A landscape with many valleys, sampled at points; each row gives a point and its height.
From any point a ball rolls to the lowest of the 4 points nearest to it. It stops when none of these is lower. Distance is the straight distance between rows; heights are no part of it.
radef: -27,19,17,-1,-26,7,24,-17,17,-22,-22,-60,-8,-7,-29,32,-18,43,30,11,-7,-21,-23,-10,29,-11,23,21,15,6,27,8,33,8,-31,-42,33,-18,11,15,-9,26,17,10,-18,8,-28  (h 236)
Nubot: 17,10,5,-16,-5,7,-3,-11,10,18,12,-12,1,10,22,19,1,-23,15,-14,33,-37,-16,37,4,4,0,3,84,12,34,-21,12,24,-17,-24,13,-48,27,-5,6,1,24,-1,20,18,20  (h 274)
topek: -17,24,8,-9,-21,14,24,-27,22,-10,-17,-57,-1,0,-15,28,-23,24,35,1,9,-46,-15,7,20,-7,34,14,29,15,47,-10,31,24,-30,-38,33,-35,31,2,-15,18,26,9,-3,23,-23  (h 188)
gakil: -38,25,7,13,-11,21,14,-10,3,-11,-21,-29,-4,-5,-50,23,-42,42,1,0,-36,-6,4,-28,12,-23,4,6,-63,-15,-8,30,14,-32,0,-1,33,22,17,7,-12,28,-11,27,-36,-16,-36  (h 435)
lebif: 14,4,4,-10,11,-12,-47,-19,-24,19,27,11,-26,2,-7,24,28,-15,-8,-11,-10,-6,-5,-23,4,14,-77,-22,29,-1,-19,1,-17,15,9,28,19,8,19,-10,32,15,-12,15,-26,14,-28  (h 162)
Tunor: -21,-5,-1,20,-1,12,32,3,24,-30,-34,-15,-1,-2,-18,-24,-38,33,15,21,-16,24,16,-19,4,-25,56,21,-60,-5,-8,19,22,-19,-9,-9,-8,20,-10,9,-18,-18,2,0,6,-21,1  (h 439)
kube: -16,10,15,11,-6,-9,-13,-13,-19,8,-7,-1,-25,0,-19,21,3,-3,-8,4,-33,2,14,-10,15,-11,-38,-9,-33,-21,-21,2,-8,-8,14,15,27,25,13,4,6,27,-21,40,-42,-5,-29  (h 299)
vula: -28,17,23,20,-9,0,-4,-6,-1,4,-14,-14,-15,-5,-36,33,-25,31,1,8,-33,-1,2,-26,21,-21,-7,2,-36,-16,-15,9,7,-8,2,14,28,26,27,7,-6,22,-12,33,-47,9,-30  (h 356)
dovu: 21,-23,-15,-2,6,0,-11,18,-11,11,15,35,19,-6,24,-44,23,-33,-16,0,3,23,10,1,-9,6,3,-5,-10,-2,-22,-12,-18,5,15,16,-30,8,-40,4,5,-28,-10,-31,20,-11,26  (h 503)
Zez: -22,5,5,3,-20,23,27,-6,12,-22,-29,-31,2,-12,-27,8,-27,24,9,23,-14,-22,2,-12,3,-19,32,10,-13,5,28,2,22,-4,-9,-27,24,-3,10,10,-25,7,-1,7,-3,-13,-14  (h 338)
nalo: 26,-18,-14,-12,22,-19,-31,6,-25,18,28,53,14,-2,16,-21,38,-25,-21,-5,6,19,-14,-6,-22,13,-34,-8,3,6,-41,-2,-22,-13,33,30,-28,20,-37,-8,15,-5,-23,-29,5,2,11  (h 672)
bapa: -21,4,-10,28,-23,12,34,20,35,-43,-49,-20,8,-4,-5,-59,-29,50,17,16,5,14,20,7,-2,-19,77,20,-51,30,23,12,23,-21,-23,-28,-23,-10,-9,0,-26,-30,14,-36,41,-35,17  (h 66)
Sila: -11,-5,3,-20,5,-9,-39,-26,-2,0,22,-5,-48,10,0,55,29,-14,2,-39,29,-22,-37,12,0,33,-66,-20,79,-11,17,-10,8,20,-1,11,54,-14,32,-10,32,31,14,40,-14,43,-36  (h 327)
dape: -4,-7,19,-14,-3,-13,-23,-32,1,9,12,-18,-36,8,3,55,2,-22,19,-28,21,-20,-36,20,3,23,-41,-4,69,-3,33,-12,7,33,-17,-2,45,-24,28,-3,24,35,22,44,-7,24,-24  (h 265)
defod: -21,6,13,-9,-8,-5,-17,-33,-7,3,4,-24,-17,5,-10,45,4,-2,19,-12,19,-33,-13,10,16,15,-16,10,58,-3,29,-10,10,32,-2,-5,36,-23,23,4,18,20,13,32,-12,34,-22  (h 168)
Tekim: 8,9,-9,6,13,-30,-40,1,-28,18,8,39,-11,-8,8,16,28,-12,-26,-3,-15,13,-4,-22,0,11,-59,-13,-30,-15,-42,11,-21,-11,28,37,-12,42,1,-10,15,18,-22,1,-19,1,-15  (h 202)
Vefo: 10,-16,-7,23,20,6,37,30,14,-24,-18,13,2,5,3,-42,-24,-7,-18,15,-20,48,23,-21,-20,-8,54,23,-55,2,-23,24,14,-25,6,1,-38,10,-16,13,-3,-37,-6,-25,17,-35,17  (h 67)
Mutel: -27,12,-1,14,-14,21,22,-1,21,-19,-23,-18,1,-13,-26,1,-30,30,8,20,-22,8,10,-17,-4,-26,29,12,-55,0,-8,6,4,-13,-5,-8,6,19,11,15,-21,-9,1,18,-20,-15,-11  (h 433)
Bitu: 9,9,12,-15,-11,2,-6,-19,8,8,-7,-26,-13,15,15,20,1,-13,21,-23,43,-38,-28,28,3,7,6,13,71,10,44,-12,1,22,-25,-22,22,-34,11,-4,3,3,28,5,6,27,0  (h 263)
fiv: 9,3,-7,4,-29,10,32,20,15,-25,-21,-13,29,0,19,-44,-9,27,25,18,16,0,14,28,-4,-21,62,3,-14,16,28,-6,22,-15,-17,-35,-34,-18,-1,1,-32,-35,30,-43,47,-24,17  (h 447)
dig: 14,-15,-9,19,-7,26,27,23,15,-17,-10,5,18,-2,18,-52,-7,-4,7,29,12,12,21,10,-5,-6,57,11,-17,4,12,-2,8,-7,-6,-22,-33,-19,-14,-3,-20,-41,14,-35,39,-17,33  (h 670)
keze: 10,-8,-3,13,0,9,23,11,16,-25,-18,-9,17,-8,5,-34,-15,8,4,23,0,1,13,8,-3,-10,40,23,-40,2,7,2,15,-11,-13,-11,-21,-9,-16,1,-16,-25,5,-8,22,-16,7  (h 725)
zek: 8,21,14,-21,-20,11,29,-18,17,7,-4,-21,10,4,17,3,3,-10,25,4,24,-39,-13,28,2,8,23,4,63,27,40,-10,13,15,-14,-34,4,-44,15,-4,-15,1,42,0,21,16,20  (h 167)
Dasas: 34,-29,-15,-6,18,0,-27,13,-18,18,27,35,20,5,29,-30,29,-40,-27,-17,7,32,-9,5,-25,14,-18,-12,17,-2,-23,-20,-29,8,30,35,-39,19,-37,-18,10,-21,-20,-42,27,-6,23  (h 610)
fopa: 11,-12,-4,-20,-1,-7,-38,-15,-9,-9,29,-1,-22,10,15,31,27,-24,8,-21,32,-19,-25,18,-1,27,-42,-13,71,-7,16,-15,-5,25,-9,8,20,-20,5,-11,22,17,19,11,9,19,1  (h 321)
gedos: -16,22,9,-19,-26,12,27,-10,17,-5,-4,-42,3,-8,1,16,1,12,37,3,33,-33,-1,21,8,0,20,12,50,26,51,-4,19,7,-29,-38,23,-32,16,-1,-10,1,30,2,17,22,6  (h 147)
nipa: -22,41,-7,21,33,-20,-14,-13,-10,20,-4,35,-13,-2,-15,19,3,10,-44,-18,-23,20,23,-30,24,-10,-50,-27,-90,-33,-59,42,-6,-28,19,49,-1,49,24,-13,13,29,-38,11,-59,-2,-17  (h 241)
fud: 9,-13,-7,-6,3,-9,-11,-3,-22,19,16,6,-3,-7,6,-6,12,0,8,10,-4,7,1,2,-1,-6,-21,-5,4,-1,-10,-13,-12,10,15,18,3,9,-15,6,7,7,-15,6,-5,-6,-3  (h 281)
dulu: -40,15,10,9,-18,17,31,-8,28,-33,-47,-46,6,-5,-41,0,-40,65,24,25,-21,-7,12,-26,6,-24,51,17,-42,0,20,18,29,-12,-22,-26,12,-1,18,20,-25,7,-1,8,-6,-4,-43  (h 364)
sazit: 3,1,2,17,15,-27,22,14,-3,1,6,37,-11,10,-9,-13,-1,-8,-43,-2,-21,51,23,-48,-5,11,6,-9,-90,-16,-54,28,-18,-19,9,32,-31,28,-2,-1,26,0,-36,9,-31,-22,-5  (h 283)
Lek: 22,-12,2,-22,5,-5,-26,-7,0,18,30,19,-1,16,21,14,34,-24,7,-7,38,-11,-17,28,4,22,-33,-14,71,5,16,-19,-6,12,-5,5,7,-29,-11,-15,17,4,9,-11,15,22,27  (h 486)
buzap: 12,-27,-18,7,10,13,9,25,-5,-5,-5,-2,16,7,19,-39,10,-8,-1,20,2,18,16,12,-9,-3,30,2,-13,5,-3,-11,-11,2,-2,-8,-29,-1,-34,5,-11,-35,-1,-22,37,-18,28  (h 533)
Vef: -4,-9,0,11,-5,10,23,15,14,-16,-24,8,4,-12,-11,-23,-23,27,-1,13,-23,17,13,-11,-13,-20,35,7,-60,6,-7,18,10,-25,-3,3,-16,10,-8,8,-14,-12,-1,4,6,-18,5  (h 524)
mog: 18,-2,-8,-10,-8,19,16,23,6,7,10,1,26,3,34,-21,16,-14,16,13,33,-16,3,30,-5,-1,20,1,36,9,28,-22,-6,7,-9,-34,-21,-29,-10,-4,-9,-30,21,-26,37,2,37  (h 357)
bena: -6,-3,18,-3,0,-6,-29,-22,-7,10,21,-1,-11,1,3,35,14,-6,2,-10,6,-17,-14,10,-7,15,-45,-13,56,-1,15,-5,-8,25,0,0,27,-7,9,-4,25,24,14,23,-14,21,-15  (h 181)
pafu: -25,21,5,2,-23,9,6,-8,-13,-3,-7,-33,-20,2,-30,41,-20,20,22,4,-4,-25,-8,-6,5,-11,-7,1,25,-7,21,-2,13,21,-8,-12,41,-17,20,7,2,25,7,29,-22,17,-20  (h 231)
Numed: 33,-26,-22,-11,5,3,-7,10,-14,14,22,20,29,1,38,-28,18,-30,-9,-1,15,14,5,33,-12,8,10,-14,41,15,10,-23,-23,7,9,0,-31,-13,-40,1,2,-30,-1,-39,44,2,39  (h 901)
dom: -2,-11,-13,12,-12,16,38,32,29,-44,-28,-3,16,9,-3,-70,-22,25,-1,15,3,20,36,8,-12,-17,81,8,-65,15,8,4,18,-25,-21,-25,-39,-4,-8,7,-22,-42,12,-48,41,-34,22  (h 346)
Fopan: -6,6,0,-11,-4,-1,0,-15,3,3,2,-17,-2,0,0,25,0,-3,17,-2,20,-24,-11,25,0,-4,-1,0,47,4,36,-8,7,20,-11,-11,32,-25,12,-2,7,12,30,11,7,14,2  (h 183)
Liv: -33,25,1,19,-18,14,25,-7,25,-45,-43,-36,-2,-7,-44,8,-43,60,20,13,-35,5,13,-16,10,-21,41,17,-64,-3,6,14,21,-19,-13,-30,15,18,10,17,-31,10,-10,11,-36,-14,-36  (h 409)
bulas: -13,8,-2,8,20,-19,9,5,-6,-7,-10,13,-2,-7,-14,-11,-17,8,-12,6,-31,21,14,-24,-6,-11,-5,5,-60,-16,-35,13,-4,-12,11,14,-10,30,4,5,-6,1,-15,31,-17,-12,-1  (h 300)
dusob: 34,6,-3,0,-18,26,40,16,9,3,15,-5,35,-1,40,-44,7,-10,19,11,33,-15,9,52,3,-6,25,6,41,22,29,-16,2,-8,-7,-27,-34,-35,-12,2,-23,-37,37,-46,46,-6,31  (h 413)
rabu: 1,-1,2,-9,3,11,-4,-6,2,13,6,-11,2,5,9,9,7,-17,8,-7,16,-10,-16,22,1,2,-3,-1,60,14,33,-9,6,16,-8,-24,3,-23,11,-5,0,7,12,-2,14,12,12  (h 337)
domo: 29,-11,2,-11,-5,10,29,21,6,33,25,4,33,-2,32,-25,17,-26,23,-1,36,-11,-10,57,0,10,22,-8,71,12,35,-27,-1,3,-15,-19,-20,-42,-9,0,-18,-23,34,-22,49,11,37  (h 341)
duf: -14,3,11,0,-2,3,-14,-12,-10,9,-7,-10,-11,-6,-18,45,-1,16,3,-3,-15,-21,-11,-10,8,-14,-34,-2,12,-13,0,4,-3,4,3,8,37,0,16,2,7,20,-7,24,-23,19,-21  (h 293)
Ravep: 30,-16,-32,-8,14,-18,-36,9,-28,11,28,31,10,2,28,-5,45,-26,-16,-8,7,20,-10,11,-20,17,-48,-23,30,7,-23,-24,-27,-1,23,21,-17,16,-30,-10,15,-11,-18,-34,24,3,10  (h 687)
Ropu: -1,6,12,2,-4,-7,-44,-27,-11,13,7,3,-25,4,5,48,30,-8,8,-9,-9,-13,-8,-4,10,33,-64,-14,45,-3,-3,-6,-8,26,6,20,40,-14,21,-7,33,27,18,30,-27,19,-33  (h 213)
ren: 18,-20,-7,-10,6,-6,-28,7,-22,17,21,22,3,-2,20,-4,33,-27,-9,-7,16,4,-12,13,-5,20,-32,-11,35,2,-2,-20,-25,10,8,21,-2,7,-14,-13,16,-1,-6,-10,8,8,17  (h 637)
tuke: 13,-7,1,-6,10,-1,-26,9,-15,16,23,11,13,1,13,-1,21,-15,1,0,4,4,-9,13,-12,3,-21,-12,34,8,7,-18,-21,12,4,0,-6,-4,-17,-2,12,-11,-4,-13,16,0,23  (h 485)
zes: -31,5,-9,15,-17,11,39,1,49,-51,-55,-36,-11,6,-40,-34,-37,59,14,21,-24,14,17,-29,2,-17,64,15,-70,-5,13,28,26,-24,-17,-30,-5,12,7,16,-30,-5,-2,-7,-3,-34,-22  (h 436)
detot: -5,13,8,-12,-13,7,13,-5,9,2,-1,-22,3,2,6,17,1,9,26,4,18,-30,-13,18,17,-7,19,12,50,15,38,-5,11,8,-19,-25,16,-38,5,7,-10,0,28,-5,17,8,3  (h 74)
kul: 13,-2,7,-12,17,-17,-53,-16,-12,1,40,25,-35,3,27,27,38,-32,-9,-24,22,-13,-19,18,1,47,-64,-16,82,6,-6,-11,1,14,9,16,24,-7,0,-12,36,21,0,9,-6,14,-13  (h 566)
fedad: 10,15,4,-6,5,-26,-47,-10,-31,13,35,31,-7,-3,8,33,39,-15,-6,-14,-6,2,-2,-17,5,28,-65,-27,9,-5,-32,12,-19,-7,24,29,5,25,5,-16,13,-2,-16,1,-26,11,-21  (h 184)
Lape: 0,-6,-4,8,8,8,-11,1,-4,7,6,-5,-3,-6,0,1,-4,1,-2,10,-10,8,13,-1,-11,-10,2,4,-14,-2,-10,-7,-17,6,2,9,8,0,-5,4,-6,-11,-16,11,-3,-5,4  (h 285)
Vam: -3,16,-4,10,26,-29,-31,-4,-27,22,12,32,-17,-2,-4,25,4,-3,-32,-24,-17,10,6,-21,10,-1,-64,-21,-54,-21,-54,20,-16,-18,28,38,-2,46,9,-12,4,20,-44,23,-44,-12,-24  (h 216)
Kuf: -18,10,4,21,15,-12,14,4,-5,12,-7,10,-12,0,-37,3,-17,19,-27,-15,-36,19,18,-42,17,-12,-21,-7,-85,-27,-57,33,-2,-26,4,31,0,47,20,3,-1,30,-22,26,-56,-6,-15  (h 295)
sazep: 5,-10,-5,3,1,19,18,15,13,-4,-12,1,16,-5,17,-32,-2,-15,5,15,0,-5,11,22,-7,-10,42,-1,-4,11,20,-6,0,-5,-3,-23,-32,-13,-8,-4,-16,-24,8,-22,30,-10,19  (h 829)
keki: -3,-19,-4,7,7,9,7,24,7,-11,-12,1,15,-9,-1,-24,-8,7,-2,10,5,13,9,3,-7,-21,34,6,-26,4,-8,1,-3,-18,10,-7,-24,0,-23,-1,-7,-25,-2,-16,11,-9,16  (h 478)
pazur: -9,13,21,-17,-10,-3,-10,-26,15,-6,-6,-35,-16,12,0,44,7,-13,21,-31,31,-48,-31,15,2,23,-7,14,83,-1,56,-10,23,30,-20,-25,42,-41,42,5,4,18,29,36,0,20,-17  (h 322)
ziva: 25,37,3,-12,-36,13,42,6,34,8,2,-33,20,12,15,0,2,-1,30,-8,35,-58,-13,51,11,18,41,10,65,31,57,-11,26,-1,-8,-42,-5,-62,19,-3,-24,-18,47,-13,37,15,15  (h 222)
pozo: -32,21,17,-11,-23,13,19,-28,22,-10,-12,-55,-13,2,-17,41,-24,15,26,-7,17,-54,-22,5,13,-5,14,21,50,11,38,-6,34,18,-32,-29,43,-31,29,9,-3,22,24,20,-8,24,-32  (h 217)
mos: 2,6,4,5,9,-15,-6,7,-6,9,3,14,-6,7,-8,7,-1,8,-17,-3,-22,3,5,-25,0,-14,-21,-12,-37,-14,-27,6,-18,-12,22,31,4,36,-3,-1,2,13,-22,27,-39,-3,-10  (h 270)
Ral: 1,-3,10,-2,-1,-2,-19,-6,-9,9,16,-3,-4,-10,-4,4,5,-3,1,2,4,-5,3,3,2,3,-10,-1,32,7,15,-6,-13,13,3,-4,11,-10,-1,-5,1,6,-8,15,1,9,4  (h 47)
Vasi: -22,3,-4,26,-5,12,37,14,29,-54,-55,-4,4,3,-9,-45,-37,49,5,20,-16,22,36,-10,-5,-16,84,15,-68,6,9,30,21,-15,-26,-32,-24,4,-5,9,-26,-31,7,-13,24,-40,5  (h 325)
ton: -3,3,0,-7,3,15,22,3,-4,0,-1,-15,7,-13,5,-13,-6,3,25,16,8,-22,-3,14,-7,-7,29,2,16,15,26,-6,5,6,-3,-20,-6,-18,-2,6,-22,-7,12,-14,22,-3,1  (h 421)
sozen: 13,-19,-12,0,10,-6,-8,20,-23,8,11,23,13,1,23,-28,7,-12,-14,-4,0,26,-3,-4,-24,2,-3,-9,-16,0,-33,-5,-19,-3,11,24,-28,19,-22,0,14,-22,-29,-16,17,-18,14  (h 373)
Kipet: 0,-4,-2,4,13,-8,18,5,4,-7,-13,17,10,-5,-19,-17,-19,1,-31,-4,-36,34,19,-37,-6,-9,14,14,-89,-24,-37,22,-17,-20,14,15,-29,26,-7,4,-1,0,-28,13,-20,-21,11  (h 302)
Paze: -6,19,0,12,11,-18,-41,0,-27,17,13,27,-13,1,-7,29,20,-10,-24,-8,-6,-3,6,-24,12,17,-62,-34,-32,-19,-42,4,-20,-6,25,30,17,37,16,-8,19,41,-14,17,-43,5,-25  (h 201)
Nure: 15,-5,4,-16,-1,0,-2,4,-6,20,21,1,14,14,23,1,14,-22,14,-13,33,-15,-19,33,1,1,-4,-1,73,12,27,-19,0,8,-3,-9,3,-32,2,0,0,2,18,-16,26,27,24  (h 407)
bizit: 19,-14,-12,-10,-4,12,-8,7,-8,17,20,11,11,4,29,-6,22,-30,2,-2,15,-7,-14,26,-2,18,1,-14,53,15,7,-19,-20,17,-8,0,-14,-9,-12,7,4,-14,3,-29,25,11,28  (h 761)
Faza: 25,-20,-21,-24,19,0,-43,5,-20,21,36,25,3,7,30,-15,37,-39,-8,-14,15,6,-15,30,-14,24,-38,-16,69,10,4,-29,-16,15,14,14,-7,-5,-30,-7,25,2,5,-41,16,9,17  (h 645)
nam: 27,-19,-4,14,15,-12,35,30,-6,-12,-25,35,9,12,5,-54,-17,-9,-28,9,-14,70,29,-42,-21,7,43,20,-78,-3,-43,40,2,-24,5,5,-45,13,-41,13,-2,-48,-5,-19,14,-40,24  (h 176)
Gen: 51,-28,-37,-10,6,-3,-31,13,-15,14,39,46,22,11,36,-25,56,-49,-19,-35,34,10,-15,35,-10,34,-44,-10,74,18,-16,-35,-20,-4,15,18,-28,-4,-55,-14,16,-16,8,-68,40,8,41  (h 681)
Zatol: -5,-8,5,6,6,-16,-18,-6,-8,14,5,12,-6,-13,-17,7,-12,3,-13,-1,-27,10,-2,-22,14,-8,-23,2,-11,-2,-15,-3,-4,6,14,16,14,18,3,2,-3,17,-13,23,-19,1,-13  (h 301)
Taba: 16,-17,4,-14,12,-9,-43,-7,-14,14,38,18,-9,8,24,14,35,-27,6,-10,16,4,-15,11,-1,30,-36,-8,64,0,12,-3,-16,14,0,9,10,-11,-12,-6,39,13,2,5,7,12,7  (h 471)
Zupu: -13,-10,1,20,14,0,17,9,15,-12,-10,3,-3,4,-25,-9,-28,12,-5,7,-34,27,28,-28,-2,-14,21,25,-77,-19,-31,20,9,-27,2,12,-14,25,-3,3,-16,-2,-13,10,-24,-25,-1  (h 323)
tuni: -30,25,8,20,11,-19,-1,-7,-3,16,-16,10,-25,-5,-32,26,-21,15,-44,-18,-38,10,20,-25,18,-6,-32,-26,-98,-36,-47,25,-2,-22,1,30,25,43,27,-9,-2,40,-29,34,-64,-9,-23  (h 291)
gedal: 36,-22,-25,-16,12,-8,-30,15,-20,19,39,40,17,12,26,-21,45,-45,-27,-9,14,17,-13,27,-21,33,-27,-13,31,8,-29,-20,-36,-1,26,20,-28,11,-44,-15,16,-9,-18,-48,30,7,17  (h 654)
gara: -17,33,-3,13,27,-16,-30,-22,-26,21,1,15,-12,-2,-27,21,10,-5,-25,-13,-17,-10,13,-27,36,-6,-69,-27,-63,-29,-41,27,-3,-13,13,44,16,46,33,-19,17,30,-28,13,-56,9,-34  (h 234)
vuge: -17,31,26,-25,-27,8,26,-23,29,-3,-17,-55,-21,15,-2,48,-27,2,28,-23,29,-75,-35,26,11,10,27,22,65,16,56,-20,44,29,-39,-30,34,-55,32,-2,-6,31,43,21,-12,33,-44  (h 253)
mudu: -2,-11,-1,5,1,16,17,13,3,-7,-17,-10,10,-17,3,-16,-9,8,3,5,-10,-1,5,16,-10,-13,32,2,-6,10,14,-5,5,1,-9,-19,1,-6,-11,11,-18,-23,-4,-13,10,4,5  (h 563)
mepe: 23,-8,-11,-2,8,-3,-28,-6,-19,11,23,34,11,-5,17,-11,28,-23,-3,-8,13,2,-13,3,-14,13,-24,-4,14,10,-14,-18,-27,4,13,25,-14,20,-10,0,3,1,-10,-9,12,3,0  (h 497)
Sinar: 17,-20,-7,7,12,-7,9,33,-3,-13,-10,13,16,-1,20,-43,-12,-18,-19,-5,-12,54,23,-15,-25,-11,39,19,-59,5,-35,10,-12,-12,21,13,-50,16,-37,3,-14,-34,-6,-16,12,-23,26  (h 212)
Rafi: -27,13,13,11,-11,15,7,-22,16,-21,-24,-27,-12,-8,-34,16,-33,35,18,22,-30,-8,11,-25,5,-14,8,8,-34,-3,2,12,9,-4,-6,-10,22,13,7,10,-15,11,-20,21,-14,11,-23  (h 405)
Tana: 3,-3,-3,-11,6,-10,-42,-3,-23,12,30,13,0,13,4,20,26,-16,-2,-7,3,6,-5,-3,-5,12,-44,-13,40,5,-11,-2,-15,11,9,16,9,9,4,-11,31,9,-13,14,-18,15,-14  (h 100)
pavo: 25,-5,-14,-16,-3,-5,-24,5,-12,29,25,26,12,11,26,-5,17,-28,-2,-1,29,3,-12,37,-1,12,-24,-16,65,3,16,-21,-15,17,7,2,-9,-14,-17,-11,3,-2,15,-27,20,22,16  (h 583)
falo: 33,-9,-2,14,16,-24,21,28,-3,9,-7,45,9,6,13,-47,-6,-25,-48,7,-21,75,11,-42,-24,1,33,10,-79,-11,-46,36,1,-21,15,23,-51,19,-25,1,22,-30,-21,-24,-1,-33,27  (h 206)
Dazol: -5,-2,3,-15,6,-27,-41,-21,-9,4,27,1,-31,14,3,36,23,-12,12,-18,16,-27,-26,13,1,36,-50,-7,73,2,20,-15,1,24,-6,10,32,-17,24,-6,28,24,14,24,-11,27,-23  (h 273)
Dezi: -49,28,17,7,-26,21,33,-25,26,-38,-37,-42,-1,-11,-50,18,-50,60,9,16,-24,-4,3,-20,6,-26,22,14,-50,-9,7,16,14,-13,-18,-9,30,15,18,9,-24,24,-2,15,-28,-2,-41  (h 420)
visu: -10,-10,0,8,-23,28,19,-2,16,-21,-32,-31,9,-7,-7,-7,-27,20,19,21,-8,0,3,-12,8,-25,43,16,-8,6,13,2,22,6,-5,-16,-7,-10,0,10,-15,-19,-2,-1,9,-10,2  (h 111)
Sar: 24,-1,-2,6,24,-37,-4,29,-6,5,8,51,-1,6,6,-20,8,-13,-60,-7,-15,46,9,-37,-11,16,-6,0,-77,-22,-69,25,-18,-16,24,27,-36,27,-1,-7,16,7,-22,-1,-19,-20,16  (h 290)
gevi: 13,-10,-5,-12,-12,15,20,-4,4,14,4,-17,19,-6,20,-9,4,-11,18,3,18,-29,-7,31,3,-1,27,7,53,20,35,-18,-2,-1,-11,-26,-8,-23,6,-1,-17,-10,23,-19,45,8,26  (h 21)
nofa: 5,-22,-1,3,6,2,-14,9,-12,9,8,14,14,-8,15,-22,5,-11,-3,7,7,5,-2,7,-6,-11,3,-8,1,2,-7,-13,-17,9,15,8,-18,-4,-1,2,-4,-24,-9,-15,32,-7,16  (h 669)
mal: -4,22,0,7,22,-35,10,2,-5,13,-2,42,-12,7,-11,4,-1,-2,-54,0,-20,45,26,-34,-1,-1,-24,-21,-98,-37,-58,44,-6,-21,9,47,-32,43,10,-14,15,20,-30,13,-47,-14,3  (h 267)
kilu: 5,-15,3,-13,2,16,6,20,-6,18,2,4,-4,4,8,-8,-1,-13,3,-8,14,-12,0,16,2,-6,14,-9,15,10,17,-3,-6,9,-8,-11,-18,-12,-9,6,-15,-14,6,-11,14,-8,27  (h 766)
tabo: -2,8,12,-12,-11,20,30,-16,11,-4,-7,-29,6,-11,-5,-2,-12,19,23,18,6,-31,-4,14,-5,-15,32,7,30,19,37,-7,35,2,-14,-39,3,-21,17,9,-12,3,27,-4,11,4,-2  (h 193)
Farab: -22,5,7,18,7,0,24,7,32,-23,-17,1,-13,-10,-43,0,-38,21,-13,8,-38,22,16,-39,-3,-21,17,15,-86,-29,-20,19,0,-20,2,8,-5,35,8,12,-17,11,-16,22,-27,-19,-9  (h 345)
moga: -35,21,11,0,-39,20,18,-28,15,-20,-40,-59,5,-15,-31,30,-35,50,30,13,-13,-18,-8,-20,19,-19,31,13,-13,-2,33,18,34,1,-24,-31,32,-11,23,16,-17,21,0,20,-17,-2,-39  (h 292)
Mogog: -17,7,15,1,-2,-18,-25,-11,-20,19,11,-3,-27,-8,-10,33,21,8,-1,0,-17,-5,-3,-11,14,-3,-54,-9,5,-6,-9,-1,-11,12,7,10,42,15,17,3,14,32,-21,31,-45,19,-20  (h 324)
muta: 27,-18,-18,8,14,-15,4,23,-23,12,12,37,25,-5,17,-33,11,-24,-47,-18,-7,50,5,-18,-25,17,5,7,-47,-11,-54,5,-18,-11,18,26,-46,23,-27,1,14,-28,-19,-24,11,-12,23  (h 251)
rasi: 24,-11,-12,-21,7,-11,-47,-1,-17,15,38,30,-8,6,23,12,44,-30,-7,-16,24,2,-17,16,-7,42,-51,-12,86,5,2,-24,-21,22,14,23,14,3,-13,-3,27,4,0,-27,13,15,11  (h 579)
pigug: 5,-9,2,8,18,-26,-18,0,-19,16,8,26,4,1,3,1,22,-1,-17,-3,-9,14,1,-15,-7,-5,-37,-14,-26,-4,-39,-4,-19,-7,32,31,-8,24,-18,-3,10,-3,-31,5,-17,1,-12  (h 235)
tezos: -22,-1,12,-5,-12,8,6,-26,2,2,-5,-40,-17,-7,-4,42,-16,3,16,-7,9,-36,-18,-3,8,-13,-15,14,39,-1,34,-10,15,26,-16,-25,35,-20,21,2,3,20,26,30,-10,20,-14  (h 166)
deg: -18,4,7,2,-9,13,8,-13,1,-7,-7,-24,-4,-10,-24,16,-11,14,15,15,-9,-14,-2,4,4,-26,9,0,-2,-9,15,6,10,-2,-8,-11,16,-4,5,6,2,17,-8,26,-15,2,-10  (h 318)
kal: -18,3,8,14,0,10,31,0,12,-27,-32,-12,-7,-3,-42,-13,-41,37,1,12,-25,13,19,-31,7,-23,36,11,-76,-21,-10,26,17,-37,-11,3,-1,15,2,9,-17,-8,-8,17,-22,-19,-13  (h 377)
nuz: -5,-15,-2,18,16,-18,15,15,3,-13,-5,10,-2,2,-3,-21,-19,-1,-15,4,-27,28,29,-25,-15,0,16,16,-66,-13,-39,20,0,-12,5,18,-27,23,-13,4,2,-13,-17,2,-5,-25,15  (h 314)
Kuzo: 7,-23,-15,7,28,4,7,13,9,-9,-13,3,13,-2,-1,-18,-17,-9,-3,12,-2,20,13,-7,-13,-9,29,4,-40,-10,-13,-6,-3,-8,13,3,-31,14,-19,-7,1,-20,-17,-3,18,-28,20  (h 125)
paru: -4,-5,2,-10,1,-4,-34,-2,-27,7,21,15,-2,2,5,12,13,-10,-5,4,-12,-1,-1,-9,17,3,-45,-13,10,0,-3,-7,-30,6,16,12,18,18,-3,-8,18,12,-9,10,-15,7,1  (h 182)
tofaf: 22,12,3,-27,-28,12,49,20,32,11,15,-11,20,9,28,-11,14,-2,34,-1,38,-35,-2,59,10,11,33,5,68,31,47,-21,17,0,-5,-46,-11,-59,4,1,-29,-22,37,-15,42,10,31  (h 264)
dut: 6,-13,-13,6,20,-23,-12,10,-6,-11,-4,28,8,3,-2,-23,1,-9,-33,3,-18,23,10,-32,-3,0,-14,-1,-50,-21,-37,3,-10,4,29,27,-14,28,-15,-5,7,-4,-19,8,-8,-6,2  (h 284)
Fom: -18,-1,9,-6,9,12,-15,-15,-8,11,16,-22,-16,3,-3,22,-7,1,21,-1,15,-13,-19,7,9,0,-22,3,39,0,23,-11,-5,21,-8,-2,41,-8,20,-4,11,20,6,30,-4,20,-9  (h 68)
Dul: -5,6,-6,13,-19,22,31,4,24,-25,-29,-25,15,-14,-2,-14,-17,24,23,17,3,-15,6,5,12,-14,56,5,0,14,24,0,24,-9,-23,-28,-4,-20,5,2,-34,-15,24,-23,18,-10,10  (h 412)

For each start below, name the point where the ball stops.
mos -> Tana
nipa -> Tana
dut -> Tana
Dezi -> detot
Liv -> detot
bizit -> gevi
gedal -> Vefo
tuni -> Tana
Sar -> Vefo
Faza -> Fom
